Points on a hilly landscape, in no order, each with its height.
A ball rolls from a point to the lowest of its 2 nearest points, and stops where none of them is lower. Distance is the straight distance between rows; heights are no part of it.
j494: [121 114 102 125  92 138 183 111 140 154 116 121 155 170 111 119  85 174
 104 121 136 122  67 106]  h=30.8
j696: [201 116 164 173 149  91  92 135 147  83 137 118 180 121 159  99  69 174
 161 161 139 127 136 133]  h=19.6
j586: [ 96 143 178 130 146 133 135 130 126 169 130 155 169 152  98 122  47 119
 137  90 157 149 122  79]  h=28.8
j597: [125 127 108 126 156 174 205 121 110 130 153 130  84 149  96 132 140 130
 126 199 140 103  87 140]  h=55.5
j756: [156  63  82 200 134 103 125  96 144 147  89  95 117 126  95 121 143 173
  98 181 117  92 136 154]  h=56.7
j856: [172  90 127 160 114 132 145 121 154 118 134 116 115 153 123 124 120 187
 139 197 114  71 106 138]  h=48.1
j127: [110 135 139 125 155 181 172 124 124 156 108 164  60 153  61  95 112  91
 140  91 122 117 142  96]  h=35.3
j6: [132 131 138 129  93 105  80 128 126  68 149 112 199 127 186 148 113 151
 119  95 131 167 157 133]  h=38.6
j723: [102 120  93 140 163 103 134 138 139 176 108 138 173  55 141 112 107 109
 149 112 106  95 118 156]  h=62.2
j75: [ 91 155 114  80 121 172 147 136 112 117 159 134  98  89 153 134 156 104
 128 135 113 154 120 138]  h=25.9
j381: [131 155 162 122 123 111 115 128 120 149  92 132  79 198  79 128 126 119
 137  80 130 139 153  77]  h=29.3
j965: [118 111 170 125 112 150 127 128 207 147 119 172  93 132 159 112 144 108
 153 141  95 120 145 135]  h=38.1
j677: [134 136 147  87  97 162 152 136 203 106 134 134 134 125 190 135 134 157
 159 160  77 102 121 157]  h=43.2
j563: [107 105 129 164 170 144 141 156  86 165 139 164 130  90 119 109 114 114
 142 164 123 128 124 115]  h=34.5
j225: [152 162  97 120 109 137 125 115 109  67 200 129 145 117 167 152 134 168
 116 143 142 147 115 162]  h=51.8
j693: [198 138 186 132 132  98 107 143 119 120 159 158 111 162 119 118  72 138
 153 169 148 144 121 103]  h=70.2
j836: [ 87 148 189  92 106 125  85 132 172 129 102 146 126 158 142 122 125  75
 127  64 123 158 161  88]  h=14.6
j410: [122 142 104  79  83 159 148 115 108 129 123  88  95 166  90 163 177 150
  85  80 125 135 120 110]  h=35.1
j540: [132  83  88 197 137 132 130 100  82 112 144 109 132 126 109 158 156 151
  99 166 143 122 113 161]  h=42.9
j528: [ 89 147 121  85 117 169 215  89 170 137  71 108  79 139 113 103 130 107
 108  69 127 113 119 107]  h=27.9
j639: [204 104 143 169 140  94 114 118  96  92 161 126 115 170 113 147 121 147
 120 175 166 135 119 142]  h=42.4
j239: [140 115 162 130 130 116 120 133  92 159 140 149  63 148  89 130 168  95
 141 176 134 125 144 130]  h=48.8
j648: [201  97 149 144 116 102  84 135 131  96 129 102  80 142 118 135 178 133
 148 204 123 118 169 116]  h=20.4
j771: [128 110 141 155 186  98  84 159 163 187  80 125 126  61 119  87 149 105
 124 143 111  91 146 157]  h=62.5
j55: [183 163 151 122 165  91  98 142  73 140 135 128  74 190  88 122 152  97
 147 112 180 155 124 111]  h=36.3
j553: [117 117 143 149 169 150 130 137 188 146 133 152 105  79 126 122 125 125
 159 192  94  82 132 171]  h=67.4
j824: [ 95 128 143 149 165 147 131 153 130 157 124 166 134  75 158 104 106 118
 159 147 108 109 128 146]  h=30.2
j934: [156 153 199 127 153 114 103 141 111 140 143 180 116 163 100 109  81 115
 156 132 149 149 116  74]  h=70.7
j812: [136 149 135 136 153 105  52 149 118  77 163 117 175  68 182 134  87 133
 134 124 152 160 144 158]  h=33.3
j665: [142 112 155 154 148 154 150 138 159 157 139 155 140 111 136 113  76 169
 186 176 121  94 113 141]  h=50.2
j336: [106 118  53 142 108 120 118 115 123 133 103  82 165  79 126 123 171 144
 128 117 115  92 117 167]  h=53.0
j168: [114 120 182 132 107 135  97 117 199 155  97 127 150 197 106 123 108 106
 126  69 123 136 138  77]  h=33.6
j136: [191 120 143 154 198 105  92 137 104 115 160 143 124 100 134 125 107 130
 140 194 146 130 149 143]  h=43.6
j935: [142 126 140 126 128 108 120 110  79 159  96 117  66 194  71 137 138 116
  89  76 139 139 143  84]  h=26.6
j830: [142 156 131  78  61 136 133 120 138  93 169 112 118 148 147 163 174 154
 102  90 121 151 133 125]  h=35.9
j549: [144 140 123 105  49 130 130 106 136 112 129 105  94 202 103 156 172 162
  95  99 117 125 119 109]  h=33.9
j317: [132  81 143 173 115 117 143 123  89 153 110 133 138 133 106 114 110 145
 116 138 131 123 111 100]  h=27.4
j616: [156 132  82 145 127 131 127 115 116  82 175 105 153 125 145 135 126 182
 126 174 134 107 117 170]  h=54.2
j957: [211 140 148 133 130  61 101 129  76  90 135 110  95 194  96 135 156 113
 125 114 169 169 125 110]  h=34.0
j515: [126 127 128 153 162 104  93 157  65 133 149 141 161  49 136 138 105 109
 125 132 135 150 149 132]  h=65.2
j46: [112 166  84  90  99 148 127 125  84  68 183 116 162 103 185 154 149 139
 122 109 128 163 110 157]  h=49.7
j486: [165 119 129 168 127  96  90 137 181 103 132  89 170 105 140  95 105 168
 120 143 129  97 140 154]  h=58.1
j117: [116  99  95 170 168  85 108 151 140 194  82 108 178  51 113 104 136 118
 133 107 124  97 127 144]  h=61.0
j822: [114 126  90 137 176 104  72 150  93 131 139 109 120  51 106 149 183  95
 110 163 143 122 169 175]  h=33.5
j178: [119 117 110 161 154 119 161 108  43 149 150 139 150 131  72 128 109 141
 101 105 160 133  65 113]  h=43.0
j795: [110 104 159 115 135 137 106 152 198 153  98 177 108  99 185 106 131  77
 141 109  82 124 153 147]  h=36.0
j296: [100 170  75  73  84 160 206  97 101 112 122  69 146 150 127 146 127 135
  97 106 146 132  91 112]  h=27.7
j384: [154 151 169 108 174 146 105 151 102 113 170 193  68 122 150 137 117 107
 161 195 130 141 134 136]  h=19.5
j289: [103 126 116 134 137 149 163 130  61 171 131 135 110 119  84 139 144 103
 101 104 140 147 108 112]  h=45.3
j995: [133 132 141  90 124 115  66 151 208 113 125  99 132  90 195 138 141 121
 145 124  95 125 162 171]  h=47.9
j930: [ 98 174 132  87 169 179 148 150  91 138 167 188 104 104 120 122 107  83
 115 109 143 142 106 123]  h=42.3
j695: [134 104 113 146 141 121 104 132 120 126 126 102 120  86 120 148 177 124
 117 168 124 117 166 168]  h=29.5
j489: [158 116 145 144 134  82 112 119  62 143 110 118 103 154  60 139 149  99
 104  84 156 150 119  95]  h=22.9
j901: [147 103 131 165 200  95  89 146  72 144 116 126 148  56 117 107 124 114
 127 151 148 140 152 131]  h=64.2
j635: [103 118 156 149 117 134 117 116 155 163  81 129 126 212  78 123  78 145
 116  78 137 134 140  67]  h=36.2
j804: [108 132  94 101  77 145 115 135 106  88 158  86 129 103 154 163 196 141
 100 115 113 154 154 149]  h=26.0
j131: [ 88  96 104 132  99 146 175 112 128 158  91 127 172 129 128 127  99 140
 122  94 133 139  70  85]  h=26.1
j537: [ 57 120 158 131 117 155 148 137 135 157 102 168 124 113 111  93 153  65
 104  64 122 145 137 111]  h=41.5
j615: [170 142 162 102 118 109  86 148 109  83 162 131  50 151 156 156 184 114
 147 172 143 143 162 151]  h=8.5
j719: [154  64  85 193 107 106 130 103  63 139 115 110 136 142  97 141 137 151
  78 142 146 137  98 125]  h=38.2
j231: [ 98 162  43  93 147 132 131 124 166 107 142  94 150  65 160 123 142 127
 171 168 108  84 110 177]  h=48.3
j810: [117  67  73 164 117 117 137 125 108 164  82  88 156 102 106 141 170 146
 113 122 113 100 121 143]  h=55.6
j398: [127 101 138 103  84 148 132 121 165 117 133 127  55 166 132 139 215 125
 142 167 110 104 141 134]  h=50.4
j160: [106  84 105 167 136  97 104 131 126 171  74 103 165  59 120 116 179 118
 116  93 111 113 159 140]  h=59.9
j501: [147 153 109 109 142 155 153 120  74 148 151 144  41 174  65 140 178 110
 114 139 144 130 110 135]  h=57.9
j120: [ 99 138  84 118 153 171 183 131  91 132 142 115 115 111 107 155 164 122
 130 205 133 103 110 165]  h=57.0
j690: [167 125  72 196 101 105 116  97 166 106  93 103 198 138 154  90  84 194
  94 121 111  79 111 161]  h=60.7
j500: [141 159  63 134 119 106 114 115 182 100 137 116 207  94 179  89 115 175
 133 136 108  73 107 167]  h=63.5
j673: [130 108 112 154 132 137 169 124 109 132 130 132 184 122 122 111  79 171
 135 148 136 113  85 116]  h=34.2
j896: [183 108 115 155 121 117 128 104  90  94 173 122 103 200 111 164 165 166
 105 178 158 122 104 153]  h=38.9
j953: [175 174 143  96 118  88  93 115 110  79 171 131 123 203 112 156 109 142
 111  92 164 167 138 105]  h=42.7
j826: [ 75 158 154 105 148 141 110 153  69 140 132 169 138  93 137 123 133  90
 111  93 143 163 147 112]  h=45.1
j19: [118 154 185 106 106  95  64 136 146 121 115 127 155 160 130 127 115  78
 131  75 155 174 173  59]  h=9.9
j649: [ 87 153 162  88 125 175 125 142 174 127 133 182 113  98 179 109 116  77
 163 116 106 154 119 136]  h=40.2
j731: [ 83 171 138  62  99 169 178 122 181 120 116 121 106 155 126 128 133 117
 135  82 110 149 124 112]  h=29.7
j728: [147 142 174  99 108 106  85 138 147 115 135 153 105 152 150 137 132 123
 149 132 124 148 169 105]  h=22.5
j606: [ 87 110 177 148 117 120 114 109 135 175  93 135 171 153 104 129  98  94
 118  64 144 157 142  80]  h=28.9
j557: [164 134 115 166 221 113 104 132  92 130 164 135 119  80 106 131 119 113
 129 197 152 106 131 177]  h=41.1
j132: [139 106 221 134 117 104 101 135 163 153  99 158 140 169 133 110  89 104
 161 110 137 153 151  74]  h=70.6
j332: [192 128 158 138 128  76  77 144 164  84 130 121 171  94 174 114  86 147
 144 136 123 136 156 129]  h=23.2
j248: [149 166 103 110 153 153 173 106  97 127 146 134  72 188  77 150 105 142
 131 104 141 151 123 114]  h=39.8
j62: [ 92 109  88  90  74 139 187 119 174 135  97 111 154 122 176 142 185 131
 126 100  91 131 121 123]  h=21.7
j877: [100 182 113  91 118 162 157 110 138 128 109 116 118 164 109 151 110 147
 114  66 123 145 135  97]  h=26.2
j274: [215 105 148 160 124  67  81 140 111  84 123 100 101 164 107 123 171 116
 152 178 137 172 153 114]  h=25.7
j798: [149 174 149  82 136 162 119 153 101 123 182 153  32 181 111 144 165 116
 142 145 138 128 132 146]  h=42.0
j229: [127 133 120  96 126 182 172 126 127 148 146 131  58 158  90 133 147 124
 125 150 134 116 116 126]  h=56.8
j962: [ 81 172 124  74 114 163 151 130 103 125 146 131 100 112 101 142 152 102
  96  91 123 170 125 121]  h=21.6
j72: [ 89 117  50 154 135 125  99 108  88 114 130  79 154  64 118 142 178 117
 109 130 133 109 145 181]  h=50.1
j374: [108  92 189 157 128 113 137 119 154 180  80 165 128 147 104  97 112  82
 114  89 134 129 138  79]  h=31.2
j453: [114  90 124 163 118  94 108 125 149 168  81 115 178 103 158 129 148 125
 122  81 100 139 142 124]  h=58.9
j860: [ 97 115 124  96 114 152 143 147 214 140 110 135 145 108 196 135 147 100
 159 112  62 130 144 162]  h=32.7
j40: [ 78 142  81 119 174 157 130 137 113 133 136 128 104  79 112 141 151 105
 157 196 126  90 134 176]  h=58.8
j373: [114 135 113  98 152 145 116 138 191 135 130 124 140  90 150 116 123 147
 161 181  98  71 130 176]  h=66.3
j625: [ 85  97 139 160 138 142 177 136 114 181  90 161 155 114 110 106  98 100
 136 120 127 121  94 101]  h=15.1
j997: [128 121 164 110 126 152 126 140 201 125 143 151  89 129 192 120 135 151
 172 172  88 114 146 149]  h=40.6
j259: [157 132 157 127 160  99  67 157 159 108 120 147 141  70 172 122  87 137
 160 143 107 130 170 143]  h=26.4
j141: [115 134  93  98 126 106  90 148 222 160 135  88 150  85 161 112 143 105
 132 122  91  67 115 193]  h=41.8
j344: [132 154  78 128 140 108  66 127 127  86 154  84 154  68 157 126 139 130
 118 146 129 115 156 198]  h=52.5
j759: [104 194 162  86 127 155 114 142 146 119 145 161  96 160 117 127  91 101
 129  76 133 160 157 113]  h=35.8
j443: [150 153 115 148  99 146 151 118 112  55 164 135 197 159 168 124  91 186
 116 139 131 130  91 136]  h=67.9
j947: [133 122 139 130 126  81  62 134  98  59 161 111 175 100 166 154 111 132
 131 114 153 194 157 127]  h=36.1
j698: [108 157 111 109 185 183 197 115 116 156 101 135  55 165  53 122 122 115
 128 105 142 126 126 105]  h=37.1
j241: [155 103  94 177 125 112 106 119 148 106 127  93 158 119 129 130 133 174
 107 160 124  96 132 162]  h=56.6
j966: [111 135 160 119  93 129 142 141 184 121 124 147 194 149 180 130  96 170
 147 120 114 123 104 111]  h=43.4
j584: [158 118 150 108  82 111  91 134 140  95 149 102  84 139 152 151 194 128
 132 160 125 148 175 129]  h=14.7
j675: [138 129 108 107  88 127  81 134 140  80 156 100 118 112 154 168 204 138
 120 153 117 136 171 164]  h=20.2
j51: [160 171  99 131 178 152 150 117  75 144 148 134  97 166  61 170 127 140
 106  89 168 147  96 121]  h=41.7
j129: [118 152  96 130 143 128 156 119  65 159 138 126 132 147  72 164 114 129
  85  70 159 159  88 111]  h=43.5
j491: [ 83 100 126 137 118 151 204 118 143 178  77 133 126 133 110  94 102 102
 118  92 116 131  82  90]  h=20.5
j255: [154  84 111 148  69 115 121 114 156  95  99 100 147 155 144 146 180 175
  97 130  98 128 138 127]  h=22.4
j796: [205 136 183 114 113  92  83 141 132  85 141 132  89 169 146 120 138 128
 167 154 152 160 153 104]  h=25.8
j396: [ 97  88 126 173 191 130 108 130 130 188  85 137 114  72  97  99 154 100
 124 167 114  78 169 145]  h=61.6
j587: [138  67 113 181 144 142 170 111 139 161 107 120 125 142 103 120 114 172
 130 209 107  66  85 136]  h=51.5
j341: [155 119 162 145 139  74  89 144  72 128  93 123 120 145  90 117 151  87
 117 110 167 194 132  66]  h=19.0
j368: [110 118 174 146 153 139 148 116 118 178 107 167  94 146  80  96 108  96
 130 102 123 121 123  92]  h=33.2
j594: [123 143  94 126 118 138 157 117  68  80 180 126 192 126 166 129  86 153
 135 135 141 136  83 137]  h=66.8
j740: [116 165 150  78  87 164 149 120 160 108 153 126 103 167 136 146 150 145
 132 112 108 125 126 120]  h=32.9
j519: [131 129 153 118 106 111 110 137 159  89 132 131 189 120 175 145 114 148
 140 123 125 133 134 129]  h=41.2
j801: [132  97  68 183 160  99 104 113  67 123 128  89 148  92 104 146 161 130
  98 153 140 136 140 183]  h=46.7
j298: [181  96 130 201 134 112 127 125 133 122 123 136 174 124 132  91  66 197
 127 154 128  74 114 133]  h=21.1
j219: [133 152 136 118 147 126  84 150 136 107 169 149 150  66 178 129  76 136
 160 153 120 134 132 156]  h=29.6
j456: [101 106 106 127 103 137 106 137  92 132 147 117 117 104 136 163 209 109
  96 113 130 144 153 147]  h=30.6
j991: [112  83 119 184 138 111 138 123 101 169  89 143 180  89 126 112  88 130
 131 121 119 123 110 103]  h=21.8
j862: [107 122 149 139 143 124  98 156 142 151 109 162 168  65 174 112  88 106
 150 113 115 128 148 136]  h=26.5
j921: [145  99 148 145 127 148 152 133 129 147 155 158 110 122 119 114 114 146
 157 178 140 113 115 117]  h=52.2
j280: [ 89  96 178 145 112 110 110 117 191 163  80 125 189 177 139 125  88 103
 113  90 130 149 132  82]  h=31.5
j149: [133 151  96 119 144 109 110 126 209 128 145  99 171  95 158  90  94 151
 142 164 106  60 106 183]  h=65.0
j198: [168 110 119 173  98 103 117 119 189  96 110 114 199 146 171 104 101 193
 120 124 123 109 125 155]  h=59.4
j518: [ 98 155  60 104  87 123 139 103  85  71 163  92 202 105 182 151 124 151
 125  90 138 145 101 131]  h=47.4
j967: [118 149 186  79  85 131  96 142 165 131 119 150  93 164 146 128 162  89
 141  96 115 145 185 121]  h=18.9
j476: [ 97 163  97  94 142 159 212 123  98 133 121 127 152 129 107 119  92 128
 119  88 139 131  75 112]  h=40.0
j444: [158 142 143 115 142 160 167 117 123 117 183 145  89 156 113 132 121 152
 140 188 124 110 105 131]  h=54.0
j736: [133 195 155  93 148 138 109 139 118 119 129 154  99 201 103 164 103 129
 135  78 147 171 175 104]  h=34.3
j378: [142 153 107 111 161 165 212  89 105 142 115 111  65 180  84 144  88 149
 123 123 128 118  89 111]  h=37.5
j376: [200 102 163 175 146  92 109 121 121 108 141 128 125 122 127 118 105 145
 138 183 137 130 145 112]  h=44.8
j254: [102 157 169 111 145 168 163 117 147 144 121 167 139 163 102 100  56 116
 146 100 127 138 112  94]  h=31.3
j803: [124 128  81 163 151 112 113 132 117 137 128 120 195  73 153 105 100 155
 151 127 126 100 121 153]  h=63.7
j271: [ 83 186 163  98 155 149 112 139  95 140 160 175 138 105 114 130  78  80
 127 103 148 167 124  94]  h=43.7
j421: [118  67  93 180  92  90 118 109 116 133  93  91 180 106 139 140 146 148
 105  95 122 122 128 116]  h=57.4
j47: [106 123  74 109 130 116 136 130 205 166 107 101 179  89 175 110 137 104
 150 115  77  87 125 175]  h=38.7
j996: [ 93 153  83  81  81 168 175 110 100  98 141  96 116 143 125 160 179 132
  89  92 136 162  92 127]  h=31.7
j382: [ 89 116 183 105 117 141 121 159 172 136 116 179 126 136 179 123 108  81
 145 100 102 144 140 118]  h=38.0
j924: [ 54 157 142  78 116 175 169 132 168 127 107 162  99  97 164 103 137  68
 142  74 110 151 122 131]  h=42.5
j318: [176  80 200 160 119  76 117 139 171 144  80 140 114 162 130 111 109 111
 163 133 111 149 156  74]  h=70.3
j859: [ 86 104 159 141 118 126 124 143 132 170  96 153 186 107 151 120  97 109
 145  97 130 148 122 113]  h=21.5
j483: [132 148 120 120 118 145 174 130 104 118 152 134 157 138 115 130  67 149
 125 105 145 132  84 110]  h=37.8
j598: [175 126 139 187 157 117 110 110 115  93 159 143 176 125 141 103  61 181
 140 168 147 118 112 133]  h=12.5
j137: [153  66 111 196 113 118 158 111 100 138 116 126 133 155  98 130  90 174
  97 158 142 118  74 122]  h=32.8
j727: [151 123  58 162 111 106 127 108 192 117 111  90 188 120 148  98 118 164
 118 130  93  76 102 159]  h=62.1
j657: [ 96 174 175  97 147 174 146 135 161 116 146 194  94 137 122 108  70  91
 147  87 128 148 124 110]  h=33.7
j338: [135 172 126  82 100 147 121 127 109 120 166 136  56 153 105 152 175 122
 127 107 135 148 144 143]  h=40.3
j899: [108 170 114 105 107 152 135 117 135 136  86 122  95 196  77 157 138 135
 111  48 106 149 170  99]  h=21.9
j94: [159 157 156 117 143 125 127 120  86 141 157 145  73 177  82 133 122 119
 131 108 146 135 123 111]  h=38.4
j206: [ 98 150  85 110 168 173 194 104  82 153  94 113  93 158  60 132  99 126
  97  85 150 146 111  97]  h=39.2
j372: [174 141 179 111 149 117  69 158  93  98 156 146  58 138 154 125 153 101
 169 201 134 140 146 135]  h=14.3
j600: [119 112 118 156 200 151 147 140  68 159 168 169 105  94 100 128 120 112
 147 196 153 120 115 144]  h=37.9
j784: [213  88 128 168 128  56  99 134  74  94 113  99 101 173  98 113 151 122
 113 155 165 183 110 109]  h=30.4
j603: [101 108 153 117 119 142 134 141 126 149 105 143  99  92 141 129 180  97
 127 137 115 123 155 127]  h=46.8
j854: [164 156 163 126 138  97  99 102 105 118 148 125 143 207  92 148  77 138
 117 106 159 154 134  90]  h=41.0
j39: [155 101 178 147 165  92  87 166 153 139  94 131 148  93 149  97  89 133
 150 138 128 138 162 116]  h=28.7
j702: [101  94 107 126 130 112 147 135 213 181  92 125 157 107 177 112 144 106
 139  95  61 125 155 175]  h=35.7
j430: [172 101 100 140  76 140 142 104 118  92 154 101  92 204 104 157 154 176
  86 163 140 105 104 141]  h=34.4
j590: [135 132 122 115 130 152 198 110 120 132 101 112 104 171  91 123  75 159
  91 131 144 121  71  93]  h=34.7
j301: [146 128 146 144 113 113 118 107 113 131 108 120 126 204  87 155  77 154
 109  85 147 132 121  83]  h=39.0
j101: [ 92 116 148 128 106 125 131 113 119 151 100 131 114 132 111 124 159  93
  92  77 122 141 146  99]  h=39.6
j329: [ 66 130 125 113 141 177 187 137 110 156 120 169 108  92 106  99 144  62
 129  97 130 142 119 114]  h=43.3
j126: [159  88 179 144 115 117 142 130 163 156 116 153  56 167 124  97 145 124
 150 167 110 109 154 115]  h=69.1
j683: [ 76 156  97  81 127 163 224  87 154 140  63  86 128 156 115 122  91 129
  94  77 137 111  97  88]  h=23.8
j786: [105 151 124 114 182 172 157 154  84 134 169 169 107  96 121 132 131  93
 142 168 133 133 100 138]  h=40.5
j21: [129  98 141 162 148 119 134 136  62 168 136 135  94 119  90 128 150  98
 116 151 156 131 121 108]  h=47.1
j467: [108 164  71 113 148 137  84 147 124  91 168 111 134  46 143 161 156 118
 134 165 132 109 148 198]  h=54.5
j943: [ 84 164  80  87 139 146 199 120  90 136 131 131 181 105 150 122  97 114
 152 128 157 141  81 108]  h=42.2
j638: [ 99 116 129 121  89 155 143 130 153 128 136 121  82 123 131 151 189 120
 129 124 101 128 144 131]  h=48.4
j303: [179  70 143 182 121  91 106 108 173 127 104  90 119 140  93 123 137 167
 119 179 123  83 156 145]  h=58.4
j236: [ 79 112 140 129 126 173 167 128 148 154 119 150 105  81 138 109 147  97
 140 117 109 125 127 129]  h=45.0
j327: [ 90 143  83  96  97 136 167 120  94 106 132 124 187 112 162 131 127 130
 130  97 132 136  94 122]  h=44.9
j923: [123 103 115 108  69 127 138 122 190 116 109 103 144 138 171 146 168 146
 116 117  94 116 119 134]  h=13.7
j742: [131 113 160 118 134 148 152 143 183 124 140 158 164 111 181  98  78 153
 182 145 110 108 114 148]  h=48.0
j567: [ 89 156 146  98 119 124  90 151  82 139 125 141 129 118 118 148 162  74
  89  73 137 182 156  91]  h=46.6
j356: [161  92 123 151  63 110 130 105 111  95 130  92 105 186 118 152 179 169
  86 132 122 130 124 121]  h=29.0
j278: [ 82 120  99 150 170 137 110 155 125 167 116 141  92  58 117 123 167  99
 132 175 120  83 146 170]  h=60.4
j282: [121 129  78 163 122 122 125 111  94  88 153 120 194  93 166 123  98 155
 129 117 138 137 113 138]  h=65.5
j847: [160  90 194 145  90  93 117 144 149 149  92 134  82 184 112 102 158 106
 146 136 122 127 150  87]  h=69.7
j653: [118 136  94 118 118 103  57 132 130  90 139  75 158  61 156 151 177 133
 122 100 120 121 170 176]  h=50.7
j881: [157 107 167 147 149 103 115 147 123 160 127 136 116 102 144 117 127 113
 149 156 138 131 153 133]  h=31.6
j104: [ 72 166 118  95 123 164 142 124 118 140 106 133  85 143  80 143 153  98
 113  48 114 161 161 103]  h=17.3
j91: [ 98 163  74  91 126 149 142 147 147 106 155 130 161  68 191 121 109 129
 174 154 116 113 110 152]  h=51.7
j473: [161 143 185 116 106 115 123 127 136 108 160 149 135 179 143 122  81 155
 150 128 147 126 125  95]  h=69.6
j306: [108 156  93  80 109 136 211 107 140 111  84  88 154 171 134 117  86 157
  96 105 150 109  78  86]  h=18.6
j959: [143 168 149  88 150 138  87 161  81  98 196 172  83 117 155 149 132  96
 135 144 129 159 140 142]  h=22.3
j226: [132 132 172 122 121  87  88 128  88 128 109 117 143 169  98 138 111  86
 113  83 164 186 156  61]  h=14.5
j218: [134  98 127 140 104 103 102 140 100 121 114 113 135  89 129 143 177 110
 110 114 142 152 163 117]  h=34.1
j778: [ 91 164  58 105 130 109  94 126 211 117 134  94 154  71 140 111 153 120
 139 152  99  77 117 205]  h=44.7
j652: [121 151 116 101 137 154 112 151 104 112 178 144  92  96 155 153 148 115
 143 172 123 130 126 164]  h=26.7
j903: [116 130 134 134 131 138 176 129 166 127 119 155 188 145 164 108  65 151
 166 121 119 112  90 109]  h=45.6
j721: [ 50 151 115  76 103 158 189 134 135 139  96 137 137  99 140 115 136  93
 121  75 127 154 105 117]  h=44.4
j284: [140  78 103 190 148 121 130 109 173 154 105 107 119 126  81 125 131 166
 128 208 128  50 117 178]  h=54.4
j295: [157 181 165 103 131 121 108 125 132 123 127 148  78 226  85 127 107 141
 159  86 138 137 156 108]  h=31.9
j607: [ 71 136  93  83  95 155 153 128 177 119 119 115 163 107 210 139 164 116
 147 107  89 138 128 143]  h=27.8
j891: [127 144 107  82 109 142 107 148 198  88 146 122 147  97 206 152 144 155
 144 136  93 117 142 158]  h=45.9
j857: [139 137  91 153 183 101  83 143  86 123 150 107 140  50 111 112 134 113
 112 171 153  98 153 190]  h=37.3
j565: [107 133 117  82 111 180 213  84 143 140  95  91  69 171 104 126 142 137
  94 116 118 110 115 116]  h=31.4
j821: [155  84  91 179 153 141 154 112 136 149 121 131 182 115 124  96  81 175
 144 163 126  72  87 142]  h=28.6
j323: [149 163 138  74  91 111  96 128 112  80 186 128  96 159 131 174 164 135
 110 119 135 153 142 136]  h=38.3
j438: [163  83 127 136 124  91  90 129 154 117 109  83  86 111 109 140 188 123
 126 170 120 122 179 138]  h=25.3
j240: [153 138 112 112 112  77  49 146 184  86 124  87 150  70 185 138 146 126
 121 104 102 127 173 178]  h=49.1
j805: [185  96 151 161 111 121 130 120 108 116 148 137 113 171 114 129 113 189
 113 177 132 103 117 117]  h=45.2
j31: [ 90  99 125 149  79 112 106 127  92 153  94 113 158 113 125 145 160  96
  96  80 126 155 140 103]  h=37.2
j762: [135  92 157 156 148 141 138 132 158 157 114 150  87 126 122 118 151 134
 149 193 106  88 162 142]  h=68.4
j912: [157 114 137 124 103 127 129 117 115 132 148 119  59 178 100 143 188 129
 126 170 128 124 132 129]  h=50.5
j573: [152 137 107 141 159 129 150 112  60 133 176 150 153 142 100 145  85 147
 128 119 176 149  71 135]  h=40.7
j961: [156 134 148 133 102 119 122 106 112  75 171 130 162 166 160 135  93 166
 121 128 139 143 124 124]  h=68.9
j498: [129 108 144 153 204  94  90 172 121 154 101 125 128  58 110  93 149  81
 120 147 130 118 176 134]  h=63.3
j641: [ 88 129 151 145 124 131 131 121  97 157 112 142 186 120 101 129  88 115
 114  90 144 145 111  86]  h=26.3
j551: [124 173  80  72 109 144 214  89 102 103 118  91 158 148 156 113 111 151
 103 127 153  96  58 101]  h=23.5

For each start below, name the point where the ball stops.
j444 => j598
j553 => j598
j934 => j625
j912 => j625
j638 => j615
j693 => j625
